A landscape with many peaks, sampled at points; each row gives a point and its height.
A climber steps from a point to whichever of its 2 nearest points has the largest rise for the distance, and stops where none of them is higher. Distance is the straight distance between rows; heights are no part of it.
pafov: [-12  -4  15   7 -12  -7  -4  -7 -14  15 -18 -12  -8   1  -3   9 -19  14
   0  15  21  -1]  (h 332)
reko: [12  8  4  6  4 11 10 -7 21 -3  3  1 -4 -3 -3  0 13  1  8 -9  6 21]  (h 228)
peg: [  3   2   3   8 -25 -20 -13 -14 -10  -5   0  -6  -5  19  -1   1  -7   7
  -4  12  11  -2]  (h 539)
mot: [-15   5   8  16  -7   0  -3  -5  -4  15 -15 -18  -1 -12   9  10 -23  12
   2  22  24   2]  (h 312)
Bofo: [ 16   2  -6   9  14  10  16  16  17   3 -15   0   6 -20  15  10  -8   3
  -4   5  17   7]  (h 216)
pumis: [  1  18 -15   8  -1  -2   0  -4   6  -2   4 -13  -3  14  -9  -1 -10   2
   5   1 -19   2]  (h 313)
sinug: [ -4  10 -14   6   9  -6  -5  -1   1 -12  10   1   5  23  -7   4   3 -12
  23 -15 -21  -6]  (h 292)
Torur: [  3  13  -5 -11   2 -21   2  -3  18 -16   8   2   6  11   5   1   6   0
   6  -9 -12  -6]  (h 603)
repa: [ -8  11   4   1  -6  -8  -4 -14 -11   5   1   6 -13  17  10   8  -3  -1
   8   7   1  -3]  (h 568)
Lofe: [ 14   4   2  13  -2 -12   6   3  -4  12  -5   8   9 -24   8  -3 -18 -12
  -9  16  15   1]  (h 173)
lagag: [  6  16  -8   8   8  13   1 -19  27  -2  23  -5  -2   5 -13   0  12  -3
   8 -19   2  14]  (h 183)
Pabi: [ 10   7  -5  11  16  26   9 -11   7  -4  10  -9 -16   5  -8   7  -5 -10
   7  -5  -9  17]  (h 237)
bosos: [ -4   1   1   4   6   8   3   3   7   7  -9  -3  16 -15  -1  -8   2  10
   8  -7 -14  11]  (h 467)
reguz: [  3  14  -6  14  -2  15   8 -18   8   4   5 -17 -10  10  -7   2  -6  -1
   2   7  -7  13]  (h 272)
nop: [ 19  -3   2   7  10  13   0  10  11 -19   1  -5   7   7  -1  -6   1   8
   1 -16 -12   2]  (h 644)
gaded: [ -2  18 -14   5   3   2 -13  -3  21  -8   1 -10  -4  -4   4   2   9   9
   2  -5  -5  14]  (h 335)
furi: [-11 -12   4 -27  -9 -16   9   0 -17 -11  14  -1   7  -2   4 -12   8 -15
 -12   3  -8 -19]  (h 449)
Vaze: [ -4   6 -12   7  19  10 -16  -4  -5  -2  10   5  -1   6  -3   2   6  -4
  15 -18 -16   6]  (h 314)
vup: [ -9  -4  15  -8 -25 -27  -7 -14 -20  -9   8  -7   3  16  -3   0 -12  -1
  -5   9  11 -14]  (h 585)
gukuv: [  2   0 -15  10  21  24  -4  18   0  -3 -10   2  -5 -12  15   9  -7   5
  -6   6   5  13]  (h 704)
lika: [ -9  -8  10 -11 -22 -21   4  -2 -18  -6   9  -4  -1  15   4  -5   1  -8
  -2   9  -4 -21]  (h 525)
kapu: [  9   5  -4   8  -1  11  17  -3  20  11 -14  -8  -4 -14   3   9   0   7
  -3  10  14  14]  (h 250)
vul: [ -2  13   0  13  -6   1   5 -12  10  19 -14 -10  -2 -15   8  11  -9   4
  -3  20  22  10]  (h 282)
Poze: [-10  -1  11   0   1  -9   5   6   7   6  -8  -4   9 -21  11  -8   4  -2
   8   7  -7   2]  (h 520)
vavib: [ -4  -6   2   2 -15  -8  -4   6 -10  13 -18 -11 -14   2 -10   1   1  14
  -3  11   3   1]  (h 356)
bemin: [ -8  -2   0 -16 -17 -34   3 -20 -20  -1   4  -5  18  11  -9  -1  11   2
  -5   4   0 -11]  (h 734)
fodu: [-10  -7   0 -27   9  -9   0   8 -22  -9  12  21  -9   0   1   0  11 -14
  -9  -1   2  -6]  (h 567)
Nul: [-14 -15   4 -24  -1  -4   9  27 -16   9  -6  16  -3 -19  -8   0  -5 -13
 -19   8  12 -13]  (h 105)
sed: [-21 -17   8 -23 -21  -7  -9   4 -19  12  -3   6   1  -9  -7   9   3  -6
 -20  13  25 -30]  (h 39)
vodub: [ -1   2  -4  16  13  28   2  -4   4   9  -2   1   6 -17  11   2   6  -8
  18   4   4  14]  (h 159)
tolu: [-14  -6  16   1 -23 -19 -20 -14 -23   0   5   0  11   4  -3  -7 -14   7
  -6   8  11  -9]  (h 632)
kat: [ -1  -5   3  -2   5  -2  -2  20  -4  -1  -7   8 -20  -4  12  -1  -4  -8
   0  13   5  -1]  (h 691)
sope: [ -2   8   2   7  14 -10 -14  -6  19 -17  13  -6  -7  -1   0  -2   3 -19
  16 -17 -15   0]  (h 553)
fitom: [  8 -16  -5  -8 -10  -5  -1  12  -7  15 -13  15  -1  -4   5  -4  -4   4
 -14   7  11 -11]  (h 412)
ditog: [-23   0  13   1 -10 -16  -7  -1  -5   9  -6  -5  12 -18  13 -11   0   3
   4  12  -3  -5]  (h 450)
mopof: [ -7   6  -5 -10 -13 -26   7   2  -7  -5   0  -8  -2  17 -18  -1  -1   3
   0   3 -13 -11]  (h 535)
Genuz: [  9   3  10   7  21   7  -6   6  22 -24   7  -3 -18   4   4   2   1  -9
  13 -19  -4   3]  (h 533)
Deg: [ 18   1   2   2   9  -2  15   7   5  13 -10  11  -1 -15   6   5 -12  -6
  -7   8  13   1]  (h 191)
beti: [  6 -16  10 -16  -4  -7   5  23  -8 -11   0  11  -9   3 -12  -8   4  -5
 -14  -4  -5  -7]  (h 491)
Voza: [ -7  -1  -1 -24   9 -18   0  12   3  -4  -6  11  -6 -12   9   1   1   6
 -16   0   5  -5]  (h 707)
Luvar: [-13  16   3   7 -13  -7 -14 -19  -2   3   2  -5   3  11  13  -1   0   7
  12   6   2  -1]  (h 497)
teme: [ -9 -16   0 -10 -25 -12  -9  11 -18  15  -8  -3 -10   3 -19   0   4   8
 -12   7   7 -16]  (h 393)
Rimi: [ -8   6  -9   5   1  -1 -11   3 -14   2   4   1  10   6  -9  -9   6   3
  10  -9 -23   4]  (h 342)
bil: [-10 -15  11  -2 -20 -13 -10  -5 -20  16  -7   5  14 -11   1  -3  -9   6
 -11  13  20 -15]  (h 695)
ranu: [  1   2   7  13 -19   4  -2 -18 -15  12  -6 -10   4   5  -7  -4  -4   8
   4   9  -1   7]  (h 444)
Vonu: [ -7 -10   0 -14 -17  -2  -3  26 -10   2  -3   3 -15   3 -15  -6  -2  -2
 -16   6  -6 -11]  (h 447)
gul: [ -1   5   9   5   9  -5   1   2  15  -7   3  -9  -7  -8   5 -10  -4 -14
  12  -3 -20   0]  (h 577)
netev: [ -5  15   2   7  -7  -4   6 -16  14   2   9  -7   5   8 -10   1  12  -3
  22  -9 -11   7]  (h 351)
Vot: [ 15 -16 -10   1   3  15   4  20  -1   7 -18   4   4  -7  -1   0  -7  11
 -14   2   5   3]  (h 442)
demu: [  4  17  -6   3  13  -8  -7   4  27 -24  11  -7   7   9  -2   2   6   0
  11 -19 -14  -2]  (h 546)
Lim: [  9  -2   1  12 -19  -3  -6  -6  -3   2  -7   0  -7   5  18  -2  -4   1
  -1  18  13  -1]  (h 496)
Nupob: [-25   1  11  -4  -6 -16  -9  -9 -17   0  13  -3   6  -9   4 -14  -5  -9
  -3   9  -8 -10]  (h 380)
zopi: [ -6  15  -9  11 -12  -2 -17 -12  11   4  -5 -10   1  -7  14  -2   4  14
  -3  12   6  10]  (h 399)
meso: [ -6   1   1 -11   3 -15  -3   1 -17  -1   2  15 -13   5   2   2  10  -5
   5   0  -4   3]  (h 615)
vese: [ -8  -6   3  -4   7  -5   3  25 -16   8  -2  17   0 -24  -7  -6 -11 -15
 -12   9   7  -3]  (h 129)
futor: [-2 -1 -1 12 16 36  5  0 22 -4  7 -8  5 -9  9  6 14 -3 16 -7  3 17]  (h 123)
Vava: [ -6 -18  13 -13 -13 -16   5  -5 -17  12  -4   6  12 -12  -1 -10   0  -6
 -10  12   3 -12]  (h 749)
sab: [ 14  -8 -13   5   1  31  10  -2   4   2  -9  -4   2   5   9   8   6   9
  -2   3  -4  12]  (h 646)
gelus: [ 14  10  -5   5  18  16   7  -8   5  -3   5   5  -6  17 -13   6  -6   2
   5 -19 -12   9]  (h 221)
Roz: [  2   2  -6  -9   0 -13  12   7  -6  -5  -2   3   6  20 -14   1   4   4
   8 -11 -16  -6]  (h 581)
budaf: [  3   4   0   8  25  17  -5  -7  16   6   4  13   1 -14  10   1  -2 -11
  11 -12   5   6]  (h 184)
libiz: [ 19 -16   4  -4  -3   3   2  24  -4  -8 -11   5  -3   4  -9  -5   6   8
  -7  -8  -4   5]  (h 465)
nuguf: [  9  -5 -13  -9 -12 -12  -6  -5 -10  14  -9   7   5  10  -5  -3   1  14
 -11  -2   0  -9]  (h 382)
gud: [  3   8  -3 -13   9 -14  -9   2  12 -10   0  10  -1  -7  12  -2   5   4
  -6  -5  -3   0]  (h 663)
vola: [ 14   5   2  -2   7  -6  14   8   7 -19  -1   4   4  22 -11   9  12   5
  17 -19  -8   2]  (h 633)
vin: [  0 -10   8   5 -17 -13  -4   5  -4   4  -9   1  -2  -1  22   0 -15  -3
  -5  23  24 -16]  (h 555)
boge: [ -3  -2  -2   8  -1  -9  -1  18  -7   8  -7   3   2 -26   4 -10 -14  -7
 -12  18   8  -3]  (h 151)
pela: [  5  -2   2  12  27  30 -10 -12  17  -1  10   3   5   0   1   5   1  -8
  13 -29   1   2]  (h 197)
Vok: [  7  10 -21   7   2  29   8 -20  22  -4  25 -13   0  12  -9   9  11   0
  -4  -3   3  17]  (h 110)
Biz: [ 13  -2   3   5   9   6   3   9  19  -7   1  -1   2  -8   9 -12 -12  -3
  -1  -3 -10  -2]  (h 606)
Kifif: [ 19   3   3  10   5  17   9   2  16 -20   4  -6   9  17 -13   5  12  10
  11 -24  -4   9]  (h 705)
talet: [ 10  -4  -8  -3  18  17  -2   6   0   1  -5  17   1   5  16   2  -3   9
   3 -13   0   1]  (h 777)
geta: [ -5 -13  10 -20  13  -1  -1  23 -17 -17  10  17  -8   5 -10  -4   6  -8
  -8 -11  -6  -9]  (h 523)
zuv: [ 13  13   3   7 -11   0   7 -23  11   8   3   4  -6   4  -1   0  11  -2
   8   3  10  12]  (h 271)
Lup: [  3   3   3   0  15  -1  -2   5  -1  -4  -5  17 -19  -5   9   4   4  -9
  11   2   4  11]  (h 652)
sol: [  4   8  -1   7   3   9  10 -10   9   5   4  -6  16   1 -13  -6   5   3
  13 -15 -20   9]  (h 418)
Mino: [ 12  -9 -10  13 -15  18   4 -12  -5  12 -10  -8   1   4   4   5   5  10
  -3  10   7  10]  (h 547)
sesi: [  6  -7   6 -15  19   2   3  14   0   1 -10  20   2  -3   7   3  -3  11
  -8 -10   6  -3]  (h 748)
mifaz: [ -5   2   1   8  -5   1  -6  -4 -16  12  -2   1  -1  -2  -4 -11  -4   0
   2   4 -12   4]  (h 381)
negu: [-14 -15   7 -24 -21 -26   4  -6 -16   3  -1 -13  10  -3 -13  -6   8   4
 -15   6   3 -19]  (h 829)
Fad: [-12 -10   9  -7  -8 -14   0  14 -12   4  -1   9 -12  -7  13  -1  -7  -9
  -7  21  11 -17]  (h 624)
sos: [  4  -1  -9  14  19  39  -4  -2  15 -19  15 -12   2   3   3  13  11  -3
   5 -13  -5  14]  (h 90)
Kibef: [-22 -13   1 -34  -7  -7   3   8 -16   9   1   7   6 -11  -6   1   7  -3
 -22   3   4 -21]  (h 71)
zala: [  6  -2  -5  10  14  40  14 -10  23 -10  23 -17   2   7 -12  10  11  -1
   2 -16  -3  16]  (h 48)
dek: [ 14  -1 -10   7  20  35   4   3  12  -4  -1   5  -1  -2  19  11  -5   1
  -2  -2   5   8]  (h 731)
zem: [ 11   6 -14   1 -14  -8   1 -11   2   6  -7 -11   0  16  -9   1   0  14
  -6   1  -6   3]  (h 350)
sufov: [-16   3  -2 -15  -1 -24  -1  -6 -15  -7  15  -2  13   3  -5 -10   1  -9
  -3  -1 -20 -14]  (h 395)
Fuzi: [ 16  -1   4  14  28  28  -3  -9   6 -14  10   1   3  15 -12   7  -3  -1
   9 -30  -3   2]  (h 208)

Where does a climber stop that starts at each point below?
demu | talet
Genuz | Kifif
peg | negu
sufov | negu
zala | Poze

Call two points neighbours if one is among the 2 nearest of the other. Go from one point of each pair to the other, from neighbour to neighbour, staying as high as possible. Name the lowest point that can't be avoided.
negu / Poze | Nupob
negu / kat | Lim
Kifif / talet | demu
